A landscape with many valleys, sampled at points; each row gives a point and its height.
From any point a ball rolls to the lowest of the 4 points nearest to it. It stops when none of these is lower. Distance is the straight distance between rows; heights are no part of it.
K359 height 602: [103 103  38 114 125 139 137 146 171 162 112 108 102 199 111 139 120 171
  87  80 117 143 116 140 106 113 146 151 120]
K463 height 217: [126 134 148  65 126 189 136 192 163  83 157 115 178 128  70 139 113 140
 140 123 153  72 117 141  94 131  93 134 121]
K633 height 624: [119 149 123 137 111 132 176 131 209 141 185  91 123 116 126 137 151 152
 169 120  98  91 170 200 110 109 116 182 147]
K864 height 479: [155 154 107 144 111 139 143  92 161 146 161 141 132 141 102 127 196 184
 152 118  72 103 168  94 107 114 130 174 158]
K189 height 131: [165  86  89  81 100 116 169  89  86 120  79 159  67 111 160 167 139 125
  69 140 107 165 147 110 148 166 162 143  86]
K770 height 455: [140 132 113 132 128 152 145  89 170 185 206 101  81 174  70 131 167 181
 182 129 129  94 151 119 118  95 119 135 159]
K554 height 334: [ 75 110 115  97 114 124 112 108  85 110  58 115 114 129 151 137  80 104
 133 130 182 128  57 126 113 122 132 112 113]
K426 height 679: [ 77 129  89 102 119 136 137 144 149 127 126  94 149 117  91 135 127 186
  99 136 136 110 129 155  95 105 124 138 120]
K821 height 582: [110 145 139 117 110 102 144 135 131  67  76 190 138  93 113 178 109  77
 141 146 178 142  78 167 142 109  86 130 134]
K471 height 734: [101 159 136 140 129 106 115 135  84 121 153 135 173 116  99  65 169 159
 125  80 109 103 108 115 108 126 149 145 135]
K583 height 184: [147  93 107  93 152 171 138 125 138 179 136 108  17  91 187 177  84  92
 128 117 127 174 156 134 100 141 167  84 148]
K698 height 450: [121  83 117  97 171 137 114 144  97 144 121 119  89 153 112  84  93 108
 109  85 164 118 118  76 145 116 160 119 100]
K418 height 143: [ 92 125 104  97 120  55 104 137 117 121 129 121 137 152 104 169 101 161
 131 105 139  93  94 136 118 107 142 113 133]
K432 height 230: [156  81 149  77 105 124 126 105 135 197 114 145  79 121 170 155 134 131
 132 170 117 142 147 151 127 182 136 123 171]
K496 height 321: [123  84 100 107 136 118 109 138  99 144  96 129 141 126 129 123 107 105
  85  91 141 127 124  45 137 143 164 136  99]
K50 height 312: [141 117 122 122 125  81 108  76  94 106 142 125 138 111 151 167 144 134
  96  87 112 124 147 112 121 160 167 147  76]
K210 height 677: [168 120 139 156 127 138 103 130 116 162 189 113 105 150 103 111 165 152
 157 164 141 112 175 107 157 111 125 119 168]
K445 height 221: [155  88 114  99 128 122 126  77  80 120 106 141 104 103 145 135 149 126
  80 164 115 133 127  82 154 177 156 153  82]
K543 height 728: [148 152 176 120 150 136 130 166 177  95 186 122 151 137 101 122 124 155
 121 121 134  85 128 171  95 123 100 168 103]
K130 height 396: [140 149 143 126 120  57 110 181 127 102 124 141 122 143 141 182 146 173
 145  71  96  76 122 124 157 147 124 117 116]
K700 height 374: [168 160 134 158 130 116 127 141 108 139 183 128 150 129 155 128 198 149
 158 150 112 104 150 158 121 120 105 144 140]
K313 height 257: [165 116 100 127  98  79 123  92 139 180 146 143 126 121 155 180 162 144
 156 130 115 109 155 151 134 170 127 164 129]
K673 height 449: [ 99 106  79 106 166 147 116 158 120 149  95  95 137 156 105  96 102 150
  91 103 143 119 112  82 120 129 134 124 114]
K417 height 831: [142 167 137 179 153 157 147 140 128 103 132 132 168 144  93  86 230 192
 126  96 104 123 153 128  80 118 122 145 168]
K443 height 272: [131  48  97 120 139 143 114 113  93 126 163 115  74 139 125 136 138  91
 100  99 183 127 153  73 136 131 153 134 104]
K116 height 276: [181 176 139 177 142 105 119 137 133  97 148 108 164 128 164 123 159 132
 138 167 110 112 146 166 129 120 116 143 126]
K752 height 617: [139 154 143 127 113 197 121 203 141 116 155 138 178 138  66 142  96 122
 132 133 163 123 111 183  82 115  96 182 154]
K974 height 545: [ 93  80  48  91 120 133 150 172 161 152 151 127  83 164 127 136  80 142
  86  49 109 175 146 132 115 120 150 129 105]
K529 height 242: [ 72 167 181 129 127 124  66  82  60  96  67 153 167 141 133 150 118 101
 141 130 126 131  65  90 124 160  89 109 113]
K715 height 206: [189 149 134 141  96  99  96 105 135 158 196 138 148 132 129 181 206 160
 149 122  67 108 148 100 107 162 135 155 123]
K640 height 637: [195 175 192 187 169 104 107 138 109  71 128 124 197  99 127 119 152 106
 160 145 149 117 111 153 151 105 142 138 119]
K538 height 731: [148 172 184 146 192 147 154 147 139 101 159 119 189 124  78  96 162 124
 142  96 132  82 112 139  79 116 107 139 120]
K94 height 657: [ 79 128 108 129 135 154 152 163 142 143 111 106 160 130  92  96  92 141
 111 138 154 105 121 127 119 102 123 109 132]
K829 height 138: [117  48  83  86  98 133 136 135 116 135 138 136  46 118 142 130 129  82
  83  82 168 165 145 107 123 126 150  99 117]
K944 height 372: [130 153  74 139 106 130 177  72 192 149 142 113 120 150 125 146 159 177
 163 100 104 100 122 158  90  98 142 163 145]
K97 height 493: [137 119  50 130 127 149 146 188 144 175 159  56  35 129 116 134  88 124
 147  50  96 187 158 158 113 138 152  73 136]
K978 height 771: [ 66 117 135 126 122 174 140 121 120 141  86 120 192 115  88 120  36  76
 110 146 114 165 117 100 137  97 105 123 100]
K204 height 367: [151 160 128 149  97  63 121 120 132 109 162 130 111 138 147 163 160 136
 160 108 114  75 145 162 135 131 114 135 139]
K525 height 256: [106 103  95 101 115 120 127 170 104 142  95 104  72 125 183 120  77 122
 128  94 135 187 135 148 108 112 146 114 117]
K336 height 680: [137 140 143 155 124 144 132 165 152 111 155 145 174 121 130  98  76 105
 114 145 159 147 134 168 117  95 107 163 127]
K280 height 294: [106 145 126 105  98  72 106 154 146 110 140 119 119 146 143 160 126 158
 157 101 120  85 123 170 134 100 128 130 140]
K802 height 273: [172 125 133 114  88  94 102  91  96 162 159 162 142 114 171 136 166 157
 121 153 119 107 150 136 120 165 137 148 132]
K444 height 205: [178 140 176 136 159  81 154 185 131  72 134 155 189 118 150 176 113 121
 140 149 133 121 101 135 161 124  77 138 106]
K497 height 806: [157 157 190 117 195 114 184 207 164  91 148 123 194 105 108 145 153 140
 142 142 104  97  92 126 115 133  95 136 131]
K48 height 288: [100  99 123  98 108 131 130 122 102 105  60 143  92 125 167 157 103 111
  76 137 150 152  82 105 121 185 141 141  97]
K409 height 570: [186 157 162 143 139 125 121 159 159  88 159 140 158 131 148 131  93 111
 150 142 163 132 162 196 129  97 121 168 104]
K597 height 223: [ 98 173 165 175 123 137 103 117  87 113  74 161 184 114 142 131 125  80
 128 141 144 113 107 105 140 117  92  95 125]
K350 height 425: [189 139 184 129 153  97 125 196 173  98 146 139 173 130 112 147  83 126
 167 156 160 125 129 166 138 100  77 145 108]
K79 height 237: [131  82 109 123 130 165  94 101  94 154 136 113  44 111 146  99 107  68
 132 139 185 177 106 130 110 131 145  89 122]
K725 height 472: [100 195 143 121 109 145 147 139 160  91  89 164 108  66 152 160  80  89
  94 183 147 193 120 174 134 126 151 158 164]
K446 height 344: [138 152 132 158 131 143 130 151 141 114 155 106 181 123 139  85 134 114
 130 175 139  99 156 155 144  94 120 153 132]
K319 height 581: [103 131 132 136 144 185  78  87 140 132  62 154  68 180 108 123  92  67
 124 162 147 141  99 120 167 166 105 107 143]
K7 height 600: [ 85 125 134 153 119 161 127 120 116 132  87 134 142 103 130  90  80 107
 141 167 129 139 118  94 158  93  92  98 103]
K122 height 563: [101 172 146 146 148 171 144 171 145 101 162 122 182 133 112 112 102 133
 112 150 139  91 134 153 107 109 106 159 116]
K900 height 365: [111  76  93 119 179 129 146 134 144 124 131 108 108 171 105 135 121 120
  57  73 152 113 117  75 113 130 150 135  93]
K528 height 149: [142 101  68  90 124 131 161 148 147 191  91 126  42  99 226 180  96 101
 124  81 118 163 149 131 107 161 168 118 129]
K615 height 402: [110 125 133 120 101 133 106 109 110 108  57 145 127 142 163 102 103 106
 117 161 150 115  75  90 144 175 121 132 115]
K272 height 322: [ 89 143 108 124 134 156 146 158 138 124  68 119 103 101 170 148  64 110
  97 152 142 215  85 172 107 154 129 104 122]
K593 height 548: [ 67 107 115 110 125 169  93 130  86 151  62 102 150 156 147 106  58 113
 119 114 159 134  59  55 124 120 107  96  94]
K352 height 362: [155 148 135 148  90 117 149 113 151 109 124 156 119 124 177 126 149 131
 158 181 117 130 148 197 132 115 102 139 165]
K970 height 761: [128 141 163 163 131 167 135 127 111 119 146 154 142 148 114  83 128  97
 174 182 138  93 150 103 156  99 112  80 162]
K544 height 325: [104 159  92 114 157  97 114 102 149 129 142 107 132 170 119 150 141 160
 122  75 116 105 122 130 106 129 144 139 122]
K617 height 356: [131 120  86 146 120 139 175 118 190 178 160  87  91 177 110 139 149 160
 181 125  97 122 173 134 139 101 132 152 160]
K743 height 291: [143 170 110 159 115 105 140 134 155 119 156 103 137 139 150 116 151 144
 125 134 101  90 152 164 130  92 118 150 138]
K921 height 431: [198 155 129 159  95  97 129 132 130 154 176 131 121 133 172 161 197 132
 188 156 101  85 161 188 128 112  92 168 150]
K668 height 481: [ 96  90  73  96 138 105 145 145 142 143 135 124 107 164 142 154 102 102
  49  70 134 144 147  80 140 119 159 156  87]
K888 height 384: [103 132 117 103 138  82 113 117 108 146 137 119 156 146 140 114 126 151
  91  90 121 108 136  92 133 133 157 137 122]
K401 height 824: [ 66 124 119 140 151 188 122 123 111 144 104 114 114 154  94  68  92 104
 149 133 141  96 119  91 169  99 121  82 101]
K943 height 758: [109 128 167 160 120 174 106 101 131 104  67 157 110 132 133  98 112  80
 133 168 151 145 141  97 164 117  82  90 111]
K638 height 593: [117 119 102 126 129 145 146 152 121 146 133 111 130 156 126  89 130 146
 142 177 123 119 158 130 160 107 115 111 161]
K539 height 375: [113 158 116 142 106  76  72 124 125 122 153 118 127 138 137 126 136 172
 129 103 114  75 139 135 123 120 131 138 142]
K791 height 575: [128 155 172 132 160 179 145 162 176  98 169 101 179 106  83 130 145 181
 134 111 142  85 130 137  57 111 114 146 117]
K930 height 454: [101 142 125 125 103 155 148 140 126 114 111 136 177  88 119 126  57  78
 131 152 178 152 133 157 149  86  93 146 105]
K556 height 752: [161 175 167 181 191 152 161 163 123 123 138 104 201 150 100  55 164 107
 128 140 108 110 135 137 119 107 109 140 134]
K625 height 397: [123 170 161 141 115 118  89 102  89  94  86 178 126 108 159 130 123 100
 108 155 142 118 100 148 114 140 106 119 141]
K692 height 487: [118 169 132 135 126 103 159  95 182 110 152 140 125 151  84 190 190 179
 150  74  91  84 112 134  88 118 116 118 128]
K861 height 464: [155 145 174 158 120 113  80 131  95 119 148 183 174  86 134  94 195 133
 135 102 109 127 100 123 116 165 167 118  97]
K356 height 625: [148 119 152 160 154 143 144  80 161 171 192 149 138 162  63 123 219 187
 133 109  79 110 150  62  89 144 129 132 176]
K120 height 460: [120 105  74 140 103 119 168 165 171 174 157  38  81 121 127 129 100 159
 164 124 107 192 185 175 149 140 164 102 144]
K560 height 443: [101  90  90 152 115 178 113 104 108 124 137  81  86 111 111  57  94  95
 144 154 156 192 131 160 132 112 140  79 128]
K527 height 579: [139  94  87 120 144 135  94 113 144 174 173  90 106 156 104 105 128 159
 146 150 127 110 151 121 154  94 139 112 149]
K946 height 682: [127 147 178 155 170 113 170 167 149  84 135 133 158 103  65 121 203 164
 143  81 140 122  87 130  96 106  97 115 130]
K74 height 635: [200 163 169 175 149 168 126 122 125 105 101 160 146 111 139  81 148 110
 153 190 142 137 151 114 155  97 105 167 148]
K636 height 403: [132  67  92 111 144 152 110  96 135 168 189  98  63 158 126 113 138 112
 138  95 179 159 147 127 115 105 149 121 124]
K483 height 877: [ 54 172 142 129 111 163  99 116 128 113  26 162 122 131 111 128  92  58
 121 169 156 181  95 134 141 117  80 137 119]
K203 height 227: [160  74 120  76  97 144 162  89  71 104 125 137  37 136 148 158 171  92
  79 140 142 132 138  80 143 135 140 124  84]
K862 height 890: [128 150 165  85 188 141 172 187 164  72 139 138 222  93  77 139 114 114
 134 137 100  82 107 110  96 131  75 130 122]
K905 height 185: [139 114 124 115 137 168 118 123 127 163 127 103  35 124 160 118  91 103
 120 138 141 198 109 136 128 149 145  62 154]
K931 height 483: [134 139 113 146 113 170 177  84 208 161 156 107 115 131 104 128 171 202
 151 133  95  97 158 149 115  95 121 174 145]
K309 height 417: [117 158 151 148  95 196 139 172 155 136  88 155 101  48 110 136  29  92
 121 133 165 217 133 147 146 161 122 148 149]
K571 height 656: [132 168 191 148 155  91 129 181 111 122 141 123 156 122  96  99 195 143
 142  73 112  95  88 127 122 123 159 118 143]
K173 height 480: [155 185 167 157 151 150  93 109 133  68  91 166 136 100 141 130 133  90
 128 172 158 111 121 153 137 113  90 148 125]
K662 height 520: [184 139 157 164 123 123 108 120  98 133 148 158 133 129 175  99 169 131
 138 196  99 118 140 122 129 125 117 116 160]
K15 height 366: [151 155 131 133 111  94  89 117 108 117 172 131 171 126 158 118 171 163
 129 114  91 102 141  98 119 161 140 145 156]
K342 height 316: [120 146 119 124 104 126 137 128 151 148 102 121 134 100 186 139 109 117
 127 154 119 185 141 208 139 130 133 116 163]
K654 height 704: [143 115 134 165 132 160 152 127 146 116 132 136 109 122 132 103 138 100
 130 184 143 138 150 138 175 107 115 124 151]
K3 height 364: [113 143 125 140 110 170 154 157 159 116  92 132  92 106 155 154  65 124
  92 165 128 250 112 156 121 128 149  81 134]
K504 height 515: [150 138 164 136 106  66 140 121 160 111 194 154 156 127 115 173 185 156
 125  58  67  85 129 108 137 166 149 121  97]
K614 height 354: [156  81 156 111 126 113 109  45 102 184 141 145  71 133 125 150 159 132
 139 161 166 146 173 148 135 140 147 139 132]
K720 height 616: [160  97 133 151 110 100 125  78 141 199 197 147  99 155  81 140 165 163
 145 147 123 111 170  63 149 130 147 118 130]
K177 height 595: [118  90 112 132 144 163  72  85 100 150 151  94  99 150 109  74 132 100
 155 133 169 119 118  94 122 110 161  95 123]
K957 height 327: [156 141 133 151  99 109 114 125 134 166 198 141 156 157 128 138 208 186
 149 123  70 109 146  75 119 149 115 145 147]
K995 height 186: [160 105  92 108 103 121 151 138 146 173 102 117  77 127 196 161 110 122
 143 131  96 172 171 174 116 156 162 104 166]
K803 height 108: [165  70  86  97 122 101 134 121 138 154 105 113  69 134 163 149 113  99
 105  99 127 159 158 104 146 139 149 147 102]
K197 height 52: [114 107 125  65 119  71  96 159 110 118  73 115 113 124 153 167  78 131
 122  96 147 116  89 144 127 144 137 118 113]
K347 height 601: [191 169 174 170 179 118 136 155 157  91 174 125 194 133 128 128 113  99
 153 140 178 115 136 150 115 103 125 166 120]
K357 height 664: [125 136 167 139 130 167 111  97 120 108 114 169  87 152 136  98 155  78
 114 194 131 116 133 123 175 140  98 102 170]
K138 height 271: [152 107  89 119  99  77 108  90 131 161 117 140 131 141 165 148 137 140
 139 104 126 108 151 117 131 153 147 152 122]
K977 height 441: [166 173 168 159 116 120  98 113  81  94 151 159 148 117 178 132 191 140
 121 134 116 100 141 152 119 142 119 124 137]
K358 height 583: [111 133  84 127 132 154 149  85 179 103 129 119 138 150  81 186 133 200
 151  63 131 105 112 141  84  91 111 126 118]
K381 height 866: [ 66 112 101  89 132 195 136 135  95 109  78  83 181  87  81 129  37  63
 121 121 112 151  79 126 113 100  96 124  85]
K139 height 865: [ 71 133 120  66 118 168 139 133 129  76 116 116 212  92  63 162  42  80
 120 120 140  96  99 151 134 102  92 120 128]
K160 height 659: [106 128 137 162 136 175 143 149 141 115 151 134 155 143  99  77  93 106
 133 171 132 114 160 122 173  94 107 106 132]
K217 height 502: [189 174 171 205 167 131 117 137 105 114 155  99 184 111 131  79 213 127
 155 167 120 118 133 139 131 111 118 136 155]
K824 height 353: [129 137 112  95  72  74 104 112 118 106  94 148  95 130 176 157 128 126
 153 110 147 124 145 183 128 165 145 116 140]
K425 height 157: [105 114 118 110 155 120 111 123  84 164  89 132 171 144 116  89  93 142
 101  95 131 118 127  33 127 153 150 127 115]
K547 height 346: [145  98 111 122 125  86 143 110  97 117 130 125 153 119 131 123 141 137
  85 116 136 141 124  40 145 146 172 131  90]
K364 height 484: [ 92 110 162 117 134 149  89  98 125 121  68 162  81 153 139 106 119  89
  83 176 138 120  81  96 148 214 131 151 132]
K656 height 517: [138 173 168 190 143 136 116 129  64 104 124 167 185 128 153  70 139 102
 135 144 104 110 136 104 132 109 112 113 126]
K967 height 393: [136 148 143 116 116  55 144 169 161  92 168 122 135 131 166 164 134 153
 160 134  99  76 156 184 144 110  97 125 101]
K435 height 469: [160 131 102 151 100 137 168  70 184 182 176 132 105 158 108 145 196 186
 165 135  70 103 151 132 106 107 121 186 192]
K903 height 51: [111 143 123 149 128 166 148 136 150 131  88 180 107 103 123 100 103  85
 119 187 153 197 125 129 163 135 114 121 148]
K695 height 632: [116 176 139 106 144 143 159 133 177  99 149 102 136 119  89 161 168 201
 129  92 132  62 136 157  97  99 113 134 131]
K398 height 124: [128  99  78  66 135 110 158 125 122 129  85 126  60 109 202 176 121  89
 107  86 136 180 121 134 103 152 167 140 107]
K393 height 383: [130 158 147 143 115 134 143 130 148 106 107 153 133  94 153 112 105  89
 129 186 154 163 153 188 138  96 119 153 151]
K549 height 280: [107 125 131 162  91 167 147 159 161 130 109 159 156  92 119 118  59  97
 134 143 162 188 151 146 158 123 120 137 134]
K578 height 434: [146 110 128 128 121  90 120  89  90 145 163 139 173 119 129 133 187 150
  97 124  72 144 144  55 135 160 193 132 100]
K510 height 74: [206 158 157 161 123  88 113 130 102 185 183 158 127 125 155 167 208 173
 152 156  92 116 169 131 120 166 123 142 113]
K191 height 727: [140 147 186 152 159 101 148 203 114  87 137 127 186 106 122 146 168 139
 135 114 103  97  86 125 144 107 103 118 144]
K301 height 558: [132 169 157 146  90 124 106 112 142 110  94 159  66 144 111  91 119  60
 131 186 127 151  95 120 185 172 113 158 172]
K258 height 599: [100 171 122 115 152 129 129 107 154 110 135 134 163 136  76 151 185 199
 128  68 131  93 126 131  80 112 128 117 137]
K576 height 337: [123 122  83 110 109 105 128 140 142 139 104  91 117 150 164 114 118 155
 148 132 115 145 144 178 131  98 141 135 141]
K834 height 197: [192 129 156 149 116  92 137  91 112 222 155 168  94 105 165 189 180 162
 153 172 100 120 147 161 137 165 131 168 120]
K156 height 788: [115 154 158 124 160  87 145 179 145  92 151 126 155 123 104 129 136 155
 135 117 117  71 122 136 131  83  90 118 144]
K711 height 435: [118 142 144 102 121  89 155 171 114  69 104 153 177 102 134 165  68 107
 136 147 127 105  78  98 146  83  75 115 133]
K958 height 471: [116  84 166 102 127 137 103  86 135 120 103 141  56 129 129 102 121  67
 104 183 141 147  83 119 147 206 133 135 148]
K403 height 730: [126  98 126 145 148 150 159  63 158 131 167 129 180 166 110 152 198 181
 129  56 101 126 134  89  56 148 140 120 129]
K694 height 408: [107  96 117 143 121 148 182 173 152 163 148  56 101 109 111 118  60 153
 110 112 126 200 145 165 152 158 144 111 142]
K717 height 267: [103 115  97 110 109  95 114 131 114 125  96 120 125 124 167 114 121 151
 112 127 144 125 131 135 136 125 134 135 146]
K989 height 713: [ 96 176 137 138 146 125 143 164 115 117 146 106 163 129  94 106 143 157
 112 106 141  96 142 127  85 105 118 139 131]
K264 height 200: [121  92  87 118 111 126 126 160 120 146  82 129  80 141 166 106  82 110
 107 137 135 161 123 135 130 117 142 106 120]
K288 height 590: [127 137 175 115 148  77 143 170 141  93 141 148 154 130  96 133 191 169
 136  64  76 108  96 111 119 123 137 124 123]
K179 height 311: [157  75  96 110 131  98 127  75 130 154 148 122 128 162 106 157 165 167
 101 119  99 124 162  51 146 156 154 146 113]
K192 height 218: [113 136 183  96 118  78  81 123  68  95  97 176 162  97 124 135 104 141
 129  94 132  98  68  87 138 155 125  93 105]
K202 height 717: [ 92 151 100 138 150 141 131 119 145 131 128 135 167 164  95  94 179 190
 117  94 123 113 139  74 101 143 131 118 154]
K955 height 261: [129  80  89 100 105 152 138 138 137 132 125 109  90 144 158  97  98 118
 143 148 154 162 142 152 160 132 137 100 131]
K753 height 416: [ 89 110 105 144 111 144 157 164 126 107  87 115 165  93 138 110  52 107
 133 160 147 173 124 148 154 117 132 113 112]
K953 height 485: [126 112 131 149 114 119 119 107 152 150 202 174 183 130 104 135 219 145
 121  91  64 131 119 123 100 151 162 154 110]
K494 height 400: [133  63 121 101 147 160 100  90  79 165 160 109  48 127 118 131 148 110
 108 130 180 154 160 109 120 118 174 146 119]
K211 height 859: [111 159 167 152 164 136 164 142  76 122 113 140 192 112  60  61 201 112
 134  73 109 106 121 127  95 121 101 127 108]
K683 height 646: [162 153 227 144 177  78 135 152  92 104 110 121 206 117  83 103 181 109
 154 100  99 111  79 139 127 117 122 119 109]
K595 height 706: [ 80  97 140 123 158 170  80 111  88 126  80 124 108 158 131  86  69  85
 128 106 148 121 115  61 146 127 116  88  77]
K114 height 459: [118 121  60 129 138 157 161  71 198 151 103 102 130 185 107 142 141 199
 157 103 106 112 120 133 109 109 114 146 143]
K961 height 550: [165 167 203 185 145 117  97 139  67  99 113 153 197 114 130  95 179  93
 129 115 108 128  88 136 142 124 151 118 126]
K326 height 348: [101 128  72  79 129 105 117 156 102 137 101  96 125 143 151 112 102 148
 126  98 128 138 101 123 106  90 133 143 111]
K499 height 263: [122 150 126 166 148 150 146 146 127 135 146 117 142 151  96  52 152 133
 137 163 130  81 164 113 144  94 119 115 137]
K81 height 477: [164 131 146 156 109 102 113 107  96 180 183 147 146 142 141 116 189 167
 142 150 114  95 168  71 123 153 131 115 151]
K892 height 225: [121 138 128  98 138 144 140 139 157 152  80  98  48 117 211 171  74 106
 123 151  91 201 105 150 113 141 168 114 172]
K28 height 285: [123 141  70 117 107  88 145 110 171 175 141  87 116 148 119 150 131 147
 174 106  92 118 150 170 134 121 145 152 152]
K458 height 791: [ 68 162 125 111 147 121 120 137  85 118 110 107 182 118 100 116  90 134
 126 128 145  89  89 123 117  95 121 116 131]
K545 height 190: [165  65 112 115 117 109 119 112 124 148 135 114  82 142 130 154 146 135
 141 115 142 130 162  97 142 147 142 114 117]
K805 height 173: [148 163 135 150 135 102 105 136 117  95 136 107 151 120 141 106 150 127
 126 155 127  86 131 157 124 105 118 140 123]
K774 height 793: [ 68 129 102  67 132 139 127 152 107 105 111  93 152  88  76 151  70 118
 111 124 135 109  92 150 116  78 118 123 121]
K713 height 164: [ 97  76  76 113 145 154 122 120 100 126 165 119  72 133  98 122 150  95
  70  80 153 134 144  65 127 101 158 133  80]
K40 height 308: [131  68  78 111 135 146 116 135 113 144 147 117  78 158 123 105 107 126
 115  88 157 137 142 100 145 121 146 123 109]
K292 height 398: [109 168 134 132 100 156 135 146 169  96 118 167 147  75 140 126  71  84
 133 150 171 191 145 166 131 112 118 167 122]
K530 height 332: [115 102  93 137 115 145 148 183 120 129 125  78  85 121 132 111  48 129
 123 109 109 212 112 146 143 136 142  72 112]
K745 height 486: [ 52 143 145  94 103 117 107 128  83  70  58 123 180 116 109 162  75  80
 159 154 152 134  57 109 139 108  91 106 107]
K703 height 543: [ 85 100  90 136 107 161 184 178 108 146  97  98 129 105  93 100  47 120
 112 136 137 158  86 154 138 111 114 123 134]
K99 height 297: [103  79  91 122 132 161 122 139 126 137  93 112  70 135 147 100  87  93
 133 139 165 165  94 139 158 140 119  83 126]
K385 height 527: [ 88 102 111 134 125 161 172 165 142 155 150  97 150 129 101 127  60 148
  88 164 125 156 133 165 128 112 126 133 135]
K569 height 552: [219 174 203 153 180 126 103 113 153  80 129 161 149  85 127 152 123 115
 132 183 149 146 121 185 143 117 109 163 137]
K982 height 268: [107 122 120  96 108 108 136 131 130 134  70 125 105 142 185 108  96 119
 119 145 126 167 104 159 137 144 138 108 154]
K320 height 281: [149  60 132 119 121 112 122  73 121 157 149 127  82 115 119 156 159 135
 109 163 150 135 169 104 143 168 153 129 124]
K314 height 78: [140  89  78 129 115 167  97 116  92 182 167  75  54 103 142 102 108 106
 135 107 144 196 144 154  92 132 124 100 147]
K410 height 361: [118 144 154 147 113 100  99 123  70 103 101 155 172  97 157 112 136 145
 129 115 159 100 100 105 129 146 147  94 114]
K925 height 211: [169 149 144 138 100 100  84  78 112 154 177 161 158  97 150 180 185 148
 119 126  93 123 176 112 141 165 150 156 100]
K54 height 208: [139  85  83  99 160 132 132 116 155 156 142 103  90 182 123 128 123 134
 115  85 120 137 144  89 123 142 141 139 108]
K98 height 231: [149  99 109  87 116  91  97  71  93 104  92 120 111  88 171 150 136 150
  95 119 117 132 130 111 133 178 149 145  90]
K909 height 835: [ 47 151 156 119 128 180 163 132 114 134  83 117 202 141  63 117  86  98
 118 131 118 134 117  99 127  98  91  96 100]
K600 height 542: [ 60 140 144 121 149 156 114 124  64 141  58 145 169 143  90  64 101 121
 136 106 102 106 117  59 125 124 109  91 108]
K618 height 226: [ 81 141 134 126 122 147 115 128 141 109  69 150  73 122 129 115  87  90
 106 183 133 200  85 151 158 147 138 108 181]
K779 height 759: [172  84 145 134 133 162  96  95 111 146 145 151  89 136 139 118 154 121
 155 192 147 110 145 134 153 145 127  82 177]
K951 height 333: [128 108 119 129 107 136 121 104 120 130  86 156 115 136 165 107 123 127
 122 181 140 162 126 123 142 135 109 112 161]
K449 height 42: [126  71 110  89 110 106 152 129 107 143 101 137  56 107 183 147 119  97
  86 111 133 152 156 104 124 165 148 133  93]
K124 height 692: [ 92 104 123 162 115 204 101  86 126 114  96 125 124 117  86  88  70  59
 138 149 174 190 138 147 159 105 108  94 104]
K83 height 224: [158 151 103 119  93 104 154 109 145 166 115 120  99 125 170 176 151 127
 203 143 112 132 169 206 137 147 148 119 171]
K312 height 501: [136  75 164  77 132 119 136 104 105 177 131 104  20 105 146 159 135  87
  92 170 153 177 114 136 125 158 164 138 127]
K781 height 478: [154 181 120 156 119  97 143 101 187 101 169 132 119 147 113 163 180 191
 144  79  80  70 115 127  84 108 128 134 136]
K585 height 703: [166 171 196 156 199  96 138 174 136  93 142 123 203 129 101 126 116 113
 151 125 140  93 113 134 128 110 105 133 127]
K30 height 406: [137 100 150 111 114 120  97  84 115 137  97 152 107 118 167 118 117 111
  99 201 111 120 113 127 142 195 125 156 155]
K220 height 156: [128  71 107 107 131 100 113 117 111 141 100 130 102 136 181 119 113 130
  89 121 148 129 118 100 120 165 146 134 111]
K658 height 729: [114 131 147 150 127 189 144 177 180 126 188 133 155 137 109 107 106 132
 112 141 146 121 147 188 108 122 109 180 122]
K954 height 442: [133 114 131 124 148 135  93 128 104 135 126 140 144 147 113  91 127 126
 135 111 126 109 115  54 144 140 151  88 138]
K209 height 573: [152 105 114 130 124  39 123  91 137  85 153 142 145 136 123 219 136 141
 134  88  85  74 118 144 135 158 161 132 106]
K360 height 391: [125 153 128 116 100  85 143 124 169  95 146 134  99 148  87 188 136 176
 153  79 103  83 124 144 121 124 129 119 138]
K135 height 453: [149 150 158 124 127  63  81 117 103 103 175 158 191 104 135 141 157 155
 122  73  84 103 142 108 153 148 136 103 113]

Call two points neighbours if one is among the 4 nearest of the other. Go from one point of each pair to the other, from neighbour to neighbour, staying as low as possible. Name the highest point that can't be avoided.
K510, K903 => K982
K314, K425 => K496
K510, K197 => K717
K510, K805 => K352
K444, K197 => K745
K314, K510 => K313
K314, K449 => K905
K499, K805 => K446
K449, K264 => K525
K597, K192 => K529
